Points on a hilly landscape, in no order, each with its height.
From any point a ball rolls to the lowest of the 2 points nearest to it. It stops when none of these is lower. Distance is the straight distance between rows; heights are no part of it.
k_77: [ -7  20  18  14  16  -2 -13   7  13  28 -20 -11   0  -1   2   0  13  -6
  15  -7   6 -10   7 -25  -3  29 -11 -29 -19  17]  height 574
k_736: [  1 -14  46  23  12  33 -37  -7   8   4   6 -13  12   7   6 -15  -2 -13
   0  40 -12 -13   7  28  22 -19   5  38  29  -4]  height 436
k_527: [ -8 -10  37  37  28  -4 -28 -26  26 -10  23 -11   2   6  12 -17  11  26
  11   3  -2 -31  12 -17  27  12   0 -10  36  -1]  height 610
k_822: [ 10 -21  22  -1   5   3   2 -14 -11  -3  14   9 -17 -11   7  -6 -29  -2
 -25  -2  -7  -5 -25  -2  12 -12  -4  19  -1   6]  height 483
k_51: [-16 -13  21 -17  -1   2 -10   1   2   2 -10   1 -31  -7  -6   4   7 -25
 -25   6 -17  -2 -27  23 -48  -9 -14   6 -14  10]  height 315
k_656: [  1  14  -7   3 -11  -3  13   5  -9   1 -16  -3  -6  -4   3  -9  24 -20
 -17  14  -4  -5   6  20 -35  -3  -6 -17 -28   6]  height 467
k_778: [-28 -10  47   8  17  15 -33   1  17   7  -7 -20  -1  -3   7  -7  -5 -14
 -12  11 -13 -26 -16  11 -13  -5 -17  23  10   4]  height 376
k_752: [ 14   2  18   9  -3 -14  11  -7  16   2 -28 -20 -26  -1  -8 -20  26 -20
 -26  17 -13 -15  -9  51 -20   5   8   6 -16   5]  height 366
k_753: [-30  25   4 -19   7   1   3  20 -18   8 -11  22  13 -23  -8 -12   1 -24
  -8 -24   3  -6  -1 -18 -11  11   3  -9 -22  25]  height 445
k_892: [ 17 -18  -5 -41 -23  22   3  12  12   6   3   6 -13 -14  11   2  27  35
 -18  27 -15  14  10  32 -22 -15  11   8   9 -12]  height 589
k_504: [ -5   6  24   3   0  -5   4 -11  15  -5 -22  -5 -17  -4  -2 -33  16  -7
 -36  11   0 -29 -14  43 -22 -12  -8  -1  -9  12]  height 398
k_898: [ -9  14  -6  39   9  -8 -18   4  28  16 -12 -10  -2  18   1   6   9  -4
  33  -8  14   5  16 -10   7  30 -20 -31  -5 -14]  height 642
k_734: [  3 -12 -13  -2  -4  -5   3 -13  13   6  -4 -17 -26   6  11  15  22 -26
   1   6 -15  16 -14  13 -21  13 -19  -8  -7  -1]  height 331
k_106: [-16   0  39  -2  25 -11  -1 -10   2   7   7  -2 -28 -12  19 -22  -9   2
 -34 -28 -11 -25 -30   9  19  12  13  -5  -4  22]  height 337
k_329: [-13  11  -8 -32  -6   8  11  29 -18  -3 -12   8  22 -22 -18   4 -21  -2
   1  -1   7   2 -12 -15 -28 -26 -15  10  -3  15]  height 590
k_452: [ 13   2 -50 -14 -25   4  19  15 -19 -20  -5  -1  23  28 -17  44 -18  28
  29 -16  27  40  11 -11   6 -18   8   9  21 -13]  height 804
k_624: [ 12  -4 -23 -21  -6  -7  22   9 -16   2  13  16   1   2   0  26 -15  -4
   1  -6  -9  35  -2  -9   6   0   8   2 -11 -15]  height 857
k_450: [-28   5   2 -20  -1  13  -7  27  -9  11 -12   6   4 -13  -9  13  -6 -11
  -8   7   0  -5 -11  -4 -29 -15 -19   7  -6   5]  height 567
k_580: [ 18  -4 -26   2  -7  -8   5  12 -30  -6   7   9  17 -14   5  20 -34   2
  -3  -7   4   1 -13 -37  20  -2   8  12   1   9]  height 790
k_282: [ 14  -5 -31 -12 -15   7  15  -1  -1  -5   9   4  -8  13  11   8   9   6
   8  13   1  22  15  17  -6 -13 -10  -4  -4 -22]  height 621
k_562: [-12  29 -46 -10 -17 -10  20  -2 -18 -17  -7   5  23  18 -23  15   1  -1
  32 -47  20  33  10 -27   0  19   7 -16  -2   3]  height 129
k_320: [  4   3 -29 -35 -13 -11  33 -10 -26  -6  14  25  -5   7  -8   9   2 -21
   3 -25 -12  38  -8  -2  -7   6  17   4 -17   4]  height 885
k_154: [ -2  13 -37 -32 -17  -8  27  -2 -12  -4 -32  15  16  -3 -22   7  28 -29
  14 -18 -11  34  -3 -13 -40  19  -5 -10 -24  26]  height 533
k_185: [  1  -7  23  30  17   0 -28   8 -14   3  14   2   3 -25  11  -5 -24   7
 -16   2   7 -34  -8 -30  26   7  12   1   4  11]  height 158
k_617: [-19  -6  55  34  29  -2 -39 -38  25  -9   5 -32  12  21  13 -24  18   3
  -1   9 -14 -36  -8  19  29  14  17  21  46  11]  height 226
k_812: [-15  12  20 -12  12 -10   6  -2 -12  11   2  13  -6 -19  -4 -14 -11 -14
 -14 -24  -9  -4 -15 -19  -3  16  -5  -6 -21  17]  height 371
k_500: [ 12  -5 -31 -24 -20   3  30  22  -3  -3 -11   9  10  19  -7  43  14   4
  23   1 -15  43   8  -5 -26   4  -4 -15 -11   0]  height 861
k_623: [ -7  19 -29 -34 -17  -9  33 -12 -32 -16 -12   3  24  -2 -22   4   8 -11
  19 -31   6  25  -8 -22 -25  10   1  -5 -11  30]  height 438
k_261: [-18  -3  64  18  32  -3 -14 -20  29  -4   5 -20 -10   6  16 -21 -15   2
 -39  -9 -16 -37 -32  23  17  -1  26  17  29  16]  height 402
k_78: [  8  -6  22   1   8  13 -12  20  -7  14  -8   7   2  -7   6  -5 -20  -6
  -4  18   2  -9   3   3  16 -13   6  21  -5 -14]  height 352
k_541: [  9 -16 -46  21 -20  -5  -9  -4 -15 -26  17  -2   5   7  -3  34 -34  19
  32 -19  24   5  -8 -42  25   5   1  -9  32  -5]  height 656
k_390: [ 26 -13  -3  21 -13 -10 -14   5  24   8 -26 -31 -14   3  -9   1  45 -11
  -5  33  -8  16  20  51 -16   3   3  -1 -11 -25]  height 539
k_96: [ -8  14  -4 -10   8 -13  -2   6 -15   2   7   4  23 -35  -9  -9 -12  23
   6 -22  17 -11  -5 -44  14  10  -1 -18  -1  23]  height 671
k_946: [ 22 -26  -2   0   0  10  -1  -4   9   4  21   4 -17   4  12   3  -7  13
  -5  11 -10  16   8  26  25 -11  10  21   4 -34]  height 942
k_535: [-14   3  24 -13   1   5  13  -9   9  -7  -6  17 -18 -10  -7 -30  -9  -1
 -37  -9   1 -21 -29  29 -22 -23  -8  15  -8  15]  height 425
k_101: [ -1   5  45  14  25   0 -23 -11  28  17 -13 -53  -2  19  -8 -14   2 -30
  11  13  -2 -28  17  29  13  13  24  15   0  -2]  height 452
k_268: [  6  -8  28  19  10   5  -6 -14  26   2 -15 -30  -8  14   2 -30  17 -12
 -12  30  -7 -29   1  60   4 -13   6  27  15  -7]  height 463
k_139: [-12  34 -36 -25 -12  -9  31   1 -26  -8 -21  12  40  11 -20   0  14 -17
  30 -36  13  29   8 -25 -13  12  13  -4  -8  18]  height 326
k_441: [  0  19 -16  18  -3  -5   2  -4   7   2   6   8  -9  21   1  -4  -1 -11
  16 -13  15   6  21   7   5  15  -2 -22 -21 -29]  height 529
k_685: [-26  -4  13  -5   5  -7 -24  14 -16 -11  14   0   8 -43   3   0 -33  15
 -30 -20   5 -20 -26 -36   5  -2  -4   2  10  20]  height 243
k_375: [-23 -18  25   2   5   4 -23   2   1 -15  12   7   5 -29  -2  -4 -39  -2
 -33  -4  -3 -16 -30 -16  -8 -21 -19  16  18  10]  height 178
k_858: [  2 -22 -11   9  -6  16  -2 -17   2  -7  22  -1   5  -1  19  -1 -15   2
   5  15  -5  -3 -10  -6  17 -22 -27  17  27  -9]  height 485
k_864: [  4  -5   5  11  -1  13 -16  14 -26   2  12   9   3 -22  11   2 -29   5
 -18   6  11 -30  -8 -24   7 -19   4   7   4  11]  height 239
k_221: [  5 -16 -18 -26 -16  13  18  -6 -21 -12  13  -5  -1  -7   1  21 -18   6
   1   5   7   6 -21 -21 -10 -24 -13   6  17  17]  height 553
k_484: [  9  -1 -28   0 -16   5  -1  25  -1  -6   7  24   2  25  -2  32 -13  20
  20  -5  10  37  23   1  18 -11   7   1  -3 -48]  height 677
k_637: [ -3  11   2   8  20 -21 -10   4  -1  15  13   2   0 -20   8  -3 -16 -10
  -5 -11   2  -2  -2 -30  33  28   2  -8  -5   2]  height 757
k_962: [  9  -8 -34 -49 -11   0  28  24 -32  -1   4  22  13   0  -3  33  -3  -1
  -3  -3  -8  43   0 -15   2  -4  28  15   1  -3]  height 886
k_310: [ -6  21 -34   9 -19 -21  17 -19  -8 -16 -14   2  14   7 -13  -3  21  -5
  23 -38  10  19  15 -20 -19  28 -10 -35 -23  17]  height 699
k_373: [  5 -11  21  34  18   1 -22 -13   1  -1  21  -5  -4 -11  20 -13 -21   6
 -10  10  -2 -30  -8 -11  37   2   5   8  19  -1]  height 64
k_596: [-15  21 -12 -25  -3  -7  13  15 -32  -6  -8  -3  26 -20 -19  -1 -17   4
   8 -17  12   0 -17 -37  -7  -4  -4  -1   2  26]  height 626
k_808: [ -6  -1  -8  10  20 -23 -14   3   0  -3  20  -6  16 -38  -2   0  -9  33
   3 -29   9  -2  -4 -48  36  21   1 -26  12  12]  height 707
k_538: [ 23 -15  16  21  -3   9 -12 -20  35  -3  -4 -26 -13  28   4 -13  19  -1
   3  30  -6   1  16  53   7  -6   6  20   9 -27]  height 494
k_537: [ -8  15 -16   9   1 -25  -2 -19  12  -3  -9  -2  -7   0  -6 -10  28   8
  13 -30  10   7  13 -17 -11  41 -15 -40 -26  18]  height 739
k_7: [ -9  26 -32  -1  -5 -14   9  -6 -22 -11   2   0  23   1  -9   9  -5  13
  30 -37  27   9   9 -41   2  21  -2 -28   2  15]  height 322
k_162: [-14  21  12  -3   1  -2   0   7 -10   7 -21   5  -8  -5  -3 -21  19 -22
 -18  -1   4 -23   2  11 -26   8   0 -12 -30  17]  height 427
k_425: [  7  -8  22  16  12  -1  -4 -10  17  11   3 -12  -2  13   8   6 -12 -13
  12   6 -15  11  -4  -2   2   3 -19   5   1 -14]  height 466
k_111: [-15  29   0  -5   6  -9   5   1  -8  14 -15  11  -4  -9  -2 -23  25 -16
   0 -20  13 -10  10 -10   0  28   3 -21 -33  19]  height 488
k_233: [-11 -16  56   5  24  -6 -16 -12   9  -3   8  -7 -26 -11  11 -16 -21   2
 -39 -14 -14 -26 -38   5  10   0  14  14  12  17]  height 375
k_781: [ 14  -7  -3 -20  -8  12   9  32 -34  15  -7  23   5  -3   3  24  -9   7
  -3   8   3   6  10 -18  11 -13  18  20 -21  -2]  height 369
k_980: [ 25 -24  -3 -29 -11  18   9   1   8   9  27  18 -17  -9  14   4  -6  20
 -22  17 -18  27   6  22  15 -16  23  17  12 -22]  height 933
k_581: [ 11   6 -16  14  -2   5   8  19  -5   6   7   9  24  -3  -5   7 -31   7
  17  12  13   3   7 -20  22 -11 -13   1   6 -17]  height 734
k_844: [  0   7 -12   8   8 -10   3   9  -2  13   8   2   3  -2   5  21 -21 -14
  12 -17  -3  16  -6 -35  21  24  -7  -8  -8  -6]  height 789
k_280: [  6  -9  11 -13   1  23  -7  31 -30  13  -1  19  -1 -15  13   9 -20  -1
 -24  13   2  -9  -6  -8   7 -20  20  20  -9  -4]  height 305
k_180: [-11  -2  22  20  17   1  -8 -22  19   5  -1 -22 -14   8  18 -29  11  -3
 -14  14  -3 -38 -19  36   9  -3   0  10  19  -4]  height 432
k_105: [ -1  -6  -7 -26  -7   3   5   2  -2   2 -16   2 -24  -2  -4  21  22 -26
  -7   8 -18  20 -18   5 -43   2 -12  -4 -18  13]  height 255
k_792: [-15  13  48  23  30 -25 -18 -17  44   6  -4 -37  -1   8   4 -36  24   2
  -9  10   8 -32   7  23  11  19  13 -18  20  -3]  height 299
k_899: [ 12   7 -11 -29 -19   9  15  27  -3   6  -4  20   5  -3   2   4  33   8
  -6  29  -2  15  33  18 -25 -10  17 -10 -18 -12]  height 524
k_544: [ 22 -13 -21  27  -6   4 -14  16 -10  -2  14  10  27 -16   3  11 -42   6
   5  19   7  -4  -3 -32  32 -12  -1  13  12  -2]  height 758
k_402: [  0 -11 -10  26   4 -12 -11 -24  11 -18  32  -3  -8   6   8   3 -23  19
  12 -13   8   7   1 -27  22   8 -12 -16  25 -15]  height 434
k_806: [  3   3  26  14  19  -9   4 -13   3  13   2  -7 -26   7  11 -18  -8 -10
 -12 -13   2 -27  -3  17  35  14  15   7  -8  -9]  height 345
k_348: [ -8   6  11  45  14  -9 -30 -11  34   4   2 -16  -1  17   5  -6   8   2
  32   3   5  -9  16  -1  16  25 -19 -18  15 -17]  height 672
k_188: [ 21 -20 -15 -23 -19   6   6   2  10   2  -4   1 -20   0  11  -1  38  17
 -11  25 -11  13   5  43 -12  -5   4   9  -4 -20]  height 572
k_145: [-17   1  27  -7  18 -13  -8  -3   1  -1  16   6  -1 -35   8  -5 -19   7
 -25 -18  -5 -16 -22 -29   9   3  -7  -8  -1  23]  height 301
k_989: [-15  -8  39  -5  11  15 -10  11  16   6  -3  10  -5 -12 -11 -21 -23  -8
 -35  17  -7 -11 -16  28 -13 -34  -6  29   5 -11]  height 456
k_606: [ 15  -2 -23 -13 -13  -8  10  -1   5   0 -12   7 -21   8   3   5  36   2
  -3   7  -5  26  14  35 -15   8   1  -5 -22 -24]  height 594
k_588: [  9 -30   4  13  -4  30 -21  -4  -8   2  13   0   7  -4  16   1 -10   4
   8  31 -17  -6  -8   4  15 -21 -14  28  29  -1]  height 453
k_230: [ 12 -21   2 -13  -9  11   7  -5   8   0  -6  -6 -28   1   8  -8  20   3
 -18  21 -13  -3  -8  43 -18 -17  -2  16  -1  -7]  height 554
k_881: [  7  -1 -25  26 -18   6  -5  20  22   1 -10   2   6  26  -2   8  11   9
  29  19  13  10  27  18  -2  -5 -15 -13  -2 -43]  height 381
k_407: [ 10   2 -14  -8  -8  16  17  27 -20  14 -14  16  15  13  -5  26   2   9
  18  12   8   4  17 -18  -5  -9  -4  -1 -16  -4]  height 433
k_894: [ -5 -16  47  43  21   5 -35 -22  10  -7  15 -12   3   5  16 -26  -4   5
  -8  14 -11 -38 -11   6  41   3  19  24  38   6]  height 161
k_398: [  3  17 -27 -21 -12  -6  20   8 -39 -11 -12 -13  36  -4 -20  17 -19  13
  31 -27  18  12 -17 -47  -4   4   5   0  13  35]  height 681
k_791: [  2   2   8   8  10  -1   9 -17  -2   6  -1  -7 -21   7  10 -24   3   2
 -10   5   5 -29  -1  27  14  -1  -2   4  -2  -4]  height 393
k_887: [  8  15 -34  -4 -26  -9  18  11  -3   2 -29  25   6  17  -7  10  41 -12
  12  -8   0  35  28  14 -19  15  15 -16 -37 -12]  height 606
k_804: [  3  18 -17  -2 -13   2  11  15  -5  10  -3  19  -2  24  -2  10  13 -12
  15  -5   6  28  33   9  -5   8  11 -15 -31 -27]  height 568
k_738: [  8  -6  36  23  15   3 -23 -14  23   9  -5 -26   4  20   1  -8   3  -7
  24  20  -9 -13   8   8  14   3 -12  16  12 -12]  height 429
k_486: [ -1  19 -21 -22 -19  -7  22   9 -10  -3 -24  22   9 -10 -18  -9  36 -29
  -8  -5 -12  20   0   7 -45   6  -1  -4 -37  21]  height 588
k_802: [ 12 -25   5 -12 -10  25   7  -9 -13  -1   6  12 -19 -11  11   1 -24  13
 -26  12   1  -7 -19   5   5 -36   0  25   6  13]  height 509
k_627: [  1  -7  52   7  16  11 -14  -8  20   2   8   4   1  -9   5 -25 -26  -8
 -31  18 -11 -21 -17  24   9 -25   1  31  18  -3]  height 442
k_788: [ -3  12 -17 -41 -17  10  26  15 -38  -7  -6  19  32 -10 -23  11 -16   3
  -5  -7   7  15   0 -17 -22 -31   7  17  -4  22]  height 617
k_827: [  5  10   0   1  -6   8   7  14 -15   7  -9   1   5   6   1   9  -2   0
  12   6   5 -11   8 -16 -16  -2 -14 -11 -17   5]  height 477
k_342: [ -1  23 -13  -5  -8 -15  18  -4   1  13 -17  17   5   5 -11 -17  22 -27
   9 -16   2  18  13   1  -5  24  -2 -13 -36   0]  height 551
k_138: [  7  -7 -38 -16 -25   0   8   9  17 -14   9  14  -9  22  -2  31  13  18
  11   2   1  47  21  15 -10  -7   3  -5  -6 -47]  height 648
k_559: [  5   8 -18 -44 -25  -1  27  23 -10  -4 -17  32  28  -8 -24  -3  33 -10
  -2   9 -18  27  14   9 -40 -13  10  -4 -30   8]  height 619
k_814: [-18  12  55  11  25 -13 -21 -12  29  13  -5 -25 -10  -6   3 -25   8  -8
 -13   6  -1 -36   2  14   5  13   4 -10   0   7]  height 332
k_322: [  7  -7  -7  34   5   7 -22 -10   9  -2  18  -5 -14  24  10   7  -6  -1
  21   7   7   3  21  12  18   3   1   3   6 -38]  height 271
k_711: [ 22 -13   6  32  -5 -14 -11 -18  29  -6 -19 -32 -18  19   2  -6  29 -13
  -7  25  -7  -2  11  59  -9   4   2   6   1 -26]  height 516
k_278: [ 13  -2 -28 -30 -18  23  13  26  -9   4   7  17  10  -5   9  15  11  30
  -3  33   3  15  29   8  -4 -21  18  -3   6 -20]  height 555
k_385: [  0  15  27  15  17 -25  -7 -23  23  10 -24 -28 -27   7   1 -22  25 -19
 -20  -9  -2 -19   0  27 -12  32  14 -18 -15  18]  height 368
k_542: [  4 -28   8  -7  -4  27   0 -10   8   2   3  -2 -29  -2  17  -8  -1  11
 -25  16 -11 -12 -18  33   0 -31   0  29  14   5]  height 534
k_14: [ 12   3 -36 -30 -17  -3  28  -7  -9  -5  13   2  -1  -9  -4   4  -1  -2
  -3   9   0  23  -3  14 -22 -21 -10   1  -2  -4]  height 647
k_144: [ -2  14  20   7  10   9   1  24  -9  29 -12   8   3   8   2  10  -6 -12
  21   2   3  -1  12 -20   5  12  -3 -11 -24   2]  height 521
k_92: [  8 -11  34   6  12  13 -15   4  11  19 -10 -14  -4   8  -2 -11   3 -13
  13  26  -4 -14  11  21  12  -8   2  19   0 -16]  height 394
k_248: [ 10  -1 -50 -28 -22   6  26  13 -15 -15  -5   4   9  24  -8  43   4  15
  25 -10   9  43  11  -8 -10  -5   3  -8   2  -9]  height 836
k_579: [  8  13  42  25  20 -23 -15 -33  41  11 -20 -51  -9  21  -7 -14  19 -21
   2  -3  -1 -15  12  29  -3  28  12  -2  -8  -1]  height 413
k_724: [-18   6  52  27  27 -11 -27 -27  38   3  -5 -41  11  16   1 -37  20  -3
  -7  16   2 -45   4  29  25  13  19   7  36   3]  height 268
k_712: [ 10   2  -1  32  12  -4 -17  13  -9  -4  29   6  16 -30  -2 -12 -28  19
   2   4  16 -30   5 -42  27   2   8 -10  11  13]  height 248
k_97: [  9   8 -25  -8  -7  -9  23  12 -25  -2   4   6  18   7  -2  31 -23  -1
  15 -18   2  23  -3 -36  10   4   3  -1  -3   2]  height 826
k_316: [-10  -8  66  17  25   9 -20 -24  26  -5   5 -24  -1  11   6 -23 -17 -12
 -29  13 -17 -31 -19  30   4 -19  14  34  27   9]  height 424
k_661: [-12   9  -2 -39  -6   8  17  10 -28  -3   7  33  -2 -15 -15  -8  -7 -18
 -22  -9 -14   2 -15   9 -33 -15  12  14 -23  18]  height 678
k_3: [  3  18  14  26   9 -14 -14  -1  29  19 -21 -22  -3   9  -4  -6  19 -14
  18   0   7   0  19  -1  -4  28 -15 -31 -17   0]  height 611
k_772: [ 22 -21  -8 -51 -19  11  21   6 -11  -3  18  26 -15 -11   7  10   4  23
 -21   8 -14  30   4  13  -2 -15  29  13   0  -8]  height 924
k_351: [  4   6 -28 -32 -27   6  36   2 -29 -13 -10  22  25   5 -16   7  15  -2
   4  -3  -3  20  16  -6 -31 -17   6   2 -22  16]  height 646
k_178: [ -9  -1  18  10  25 -16  -1 -22   6   1  11  -7 -25  -2  19 -24   5  14
 -14 -26  -1 -31 -15   1  28  20  10 -12   4   9]  height 277
k_884: [  6  -6 -34  42  -7 -13 -19  14   1 -18  18   4  21   0 -13  29 -41  27
  31 -29  20   5  -4 -54  31  12   5 -17  28  -3]  height 600
k_741: [-10 -11  -7 -27  -5  20  -8  17  -3   0   5   5  -1 -20  -2  14 -10  -8
 -15  19 -12   7 -18   7 -32 -29 -16  15   4   0]  height 546
k_352: [ 26  -8 -24   6 -13   6   6  24 -10   5  13  25  13   5   0  21 -25  18
  10  13  10  17  24 -12  24 -17  15  14  -4 -30]  height 706
k_670: [ -3  18 -21 -21  -4 -12  31 -17 -22  -6  13  19  -2  -5  -5 -18  -1 -17
  -5 -28  -4  12  -6   3  -1   6   4  -3 -16   7]  height 908
k_543: [ 13 -21  19  21   4  34 -26  -8   3   7  12  10   7  -1  15 -13 -15   4
  -6  38  -4 -15   4  14  22 -36   2  36  28  -7]  height 464
k_300: [  4  24 -25 -35 -13   0  31   9 -49 -19 -25  -9  46  11 -33  19 -14   7
  27 -18  15  27 -11 -26 -12 -10  14  12  17  31]  height 729
k_916: [ 11   9   1  15   0 -25   6 -20  22   3 -18 -17 -27  10   1 -20  29 -17
 -10  -2  -1  -3   7  35  -8  21  -2  -9 -21  -9]  height 317
k_254: [ -7   0 -27   2   0 -11   7 -14   7  -1   7  -8 -10  12   6  20  -1 -17
  11  -7  -2  22 -10  -5  -6  11 -23 -16  -2  -9]  height 403
k_2: [ -6  -2 -21  52  10  -1 -24  10  17  -5  19   7   9   4  -4  10 -19  26
  43 -15  14 -11   6 -44  29  15  -4 -19  27 -15]  height 541
k_304: [ -8   0   5   6  14 -26   7 -39   9 -12  10 -10 -23   2  12 -14  11   9
  -3 -22   3 -14  -5  -4  12  22 -14 -20  -4   9]  height 340
k_756: [  0  -3  -9 -54 -19  19  23  32 -21  -7  -7  28  26 -15 -21  23  -3  15
  -5   4  -9  28   2 -13 -34 -31  10  20  -6  14]  height 640
k_777: [  5   2 -12  33  -7  10  -8   0  13   4   8  -3   4  19   1  -3   2   1
  23  21  13 -13  24  16   6  -8 -16 -10   6 -28]  height 333
k_371: [ -8   4  10  16  34 -20 -19   1  10  12  15  -7  -5 -24   8 -10   1  14
  -5 -13   6 -12   0 -28  42  27   5 -21  10   5]  height 735
k_264: [-31 -13  35 -10  14   8 -24   8  13   7 -10  -8 -24  -6   0  -3  -1 -18
 -28   1 -13 -20 -29  24 -28  -5  -8  16   1   3]  height 347
k_203: [  1  -7   0 -52 -16  14  18  25  -8  -2   4  32  -1 -14 -12   7   7   1
 -18  14 -19  21  -5  13 -43 -24  10   8 -15   9]  height 659
k_142: [  1  -5  12 -20   0   2  24 -11  -5   1   0  16 -24  -3   1 -16  -7  -4
 -24  -6 -11  -9 -23  18  -6 -12  -1  13 -12  14]  height 448
k_509: [  1  10  -7 -20 -13  15  16  18 -12   9  -6  12  -5  -4   1  -9  19  -7
 -20  20  -4   0  15  28 -21 -15   7  -4 -25  -4]  height 499
k_102: [ -1  16 -44   1 -27  -9  29 -10 -17 -16 -23  18  14  18 -18   0  24 -15
  17 -26   9  29  19  -1 -23  13   3 -11 -28  -1]  height 650
k_897: [  1  -6 -33   4  -7  -5   3 -15 -11 -16  25  -5 -21  15  13  19 -12  -9
   7 -12   7  14   1  -1  11   6  -7 -10   6 -17]  height 465
k_166: [ -5  -7 -17  -8  -3  15  -2   0  -7  -4   8  -7   8 -12   5   5 -18   2
  -1  15  -5  -5 -12  -9  -6 -23 -23   6  16   6]  height 518
k_334: [  1 -14 -32  -2 -17   4  11  -5 -17 -15  13 -17   8   9   2  28 -22  11
  23  -5  15   8  -9 -27   5  -7 -15  -6  26   7]  height 599
k_990: [ -7  15   5  11  11 -26  -5 -17  25   4 -16 -16 -11 -14   4 -19  36   8
  -7 -13   4  -6   9 -11 -12  33 -16 -37 -10  21]  height 763
k_386: [-17 -16  22  18   7  21 -31   7   2   2   0  -1   6  -8   9  -4 -11   0
   4  20 -11 -23  -7  -9   5 -17 -22  19  22   7]  height 414
k_521: [ 13 -19  11  41   7  12 -28 -14  -4  -2  25  -6 -12  15  15   3 -18  -7
   8  13  -4 -10   4   4  39   2  10  20  23 -17]  height 176
k_785: [  8 -13 -25 -68 -18   4  29  14 -20  -7   7  29   1 -10  -5  19  23  21
  -6   1 -10  35   8   0 -17  -4  27  11  -1  -2]  height 910
k_782: [  0 -13  -3  17   9  -9   3 -34   7 -11  22  -4 -17   9  12  -7  -6  16
   8 -12   5 -13  -5 -10  17   8 -20  -8  10  -2]  height 390
k_176: [ -8 -18  11  47  19  -7 -28  -7  22 -10  28   1   3  -5   4   0   0  31
  30  -5   1 -16  13 -40  34  20  -2 -14  33  -2]  height 583
k_575: [  3   7 -37  23 -18  11   3  19  13  -3  -9   5   9  31  -5  33   4  11
  35  -1  11  21  19   1  -8   0 -17 -21   0 -32]  height 428
k_601: [-13   4  18  19  25 -18 -23 -14  35   5  -9 -29   3 -13   9 -13  33  14
   7   0  -2 -16   2 -11   0  29 -28 -30   8  10]  height 780
k_531: [ -2   9 -16  32   2  -7  -9  -4  10  -8  22   4  -1  17   1  10 -17  11
  23 -22  12   0  18 -18   9   7 -14 -29   2 -18]  height 482
k_69: [-16  -5   5  12  14   2 -19 -14  10  -3  -4 -20   0 -11   8  -6  14  11
   9   1  -2 -26 -14 -16  -2   7 -34 -18  16  12]  height 798
k_187: [ 15  14 -41 -20 -15   3  31  21 -28 -17 -19  -5  38  22 -25  38 -16  25
  33 -15  20  30   3 -21  -2 -16  12   0  23  14]  height 771
k_85: [-28  22  41   4  18  -6 -19   5  11  10 -13 -13  -8 -13  -5 -25  15 -14
 -26  -3   8 -32   1   9 -14  11  -2 -26 -19  22]  height 377

Where does a ball stop that starts at each point below?
k_102: k_178
k_3: k_280
k_371: k_588
k_892: k_916
k_756: k_588
k_85: k_373
k_187: k_588
k_351: k_588
k_606: k_916
k_711: k_178
k_390: k_178
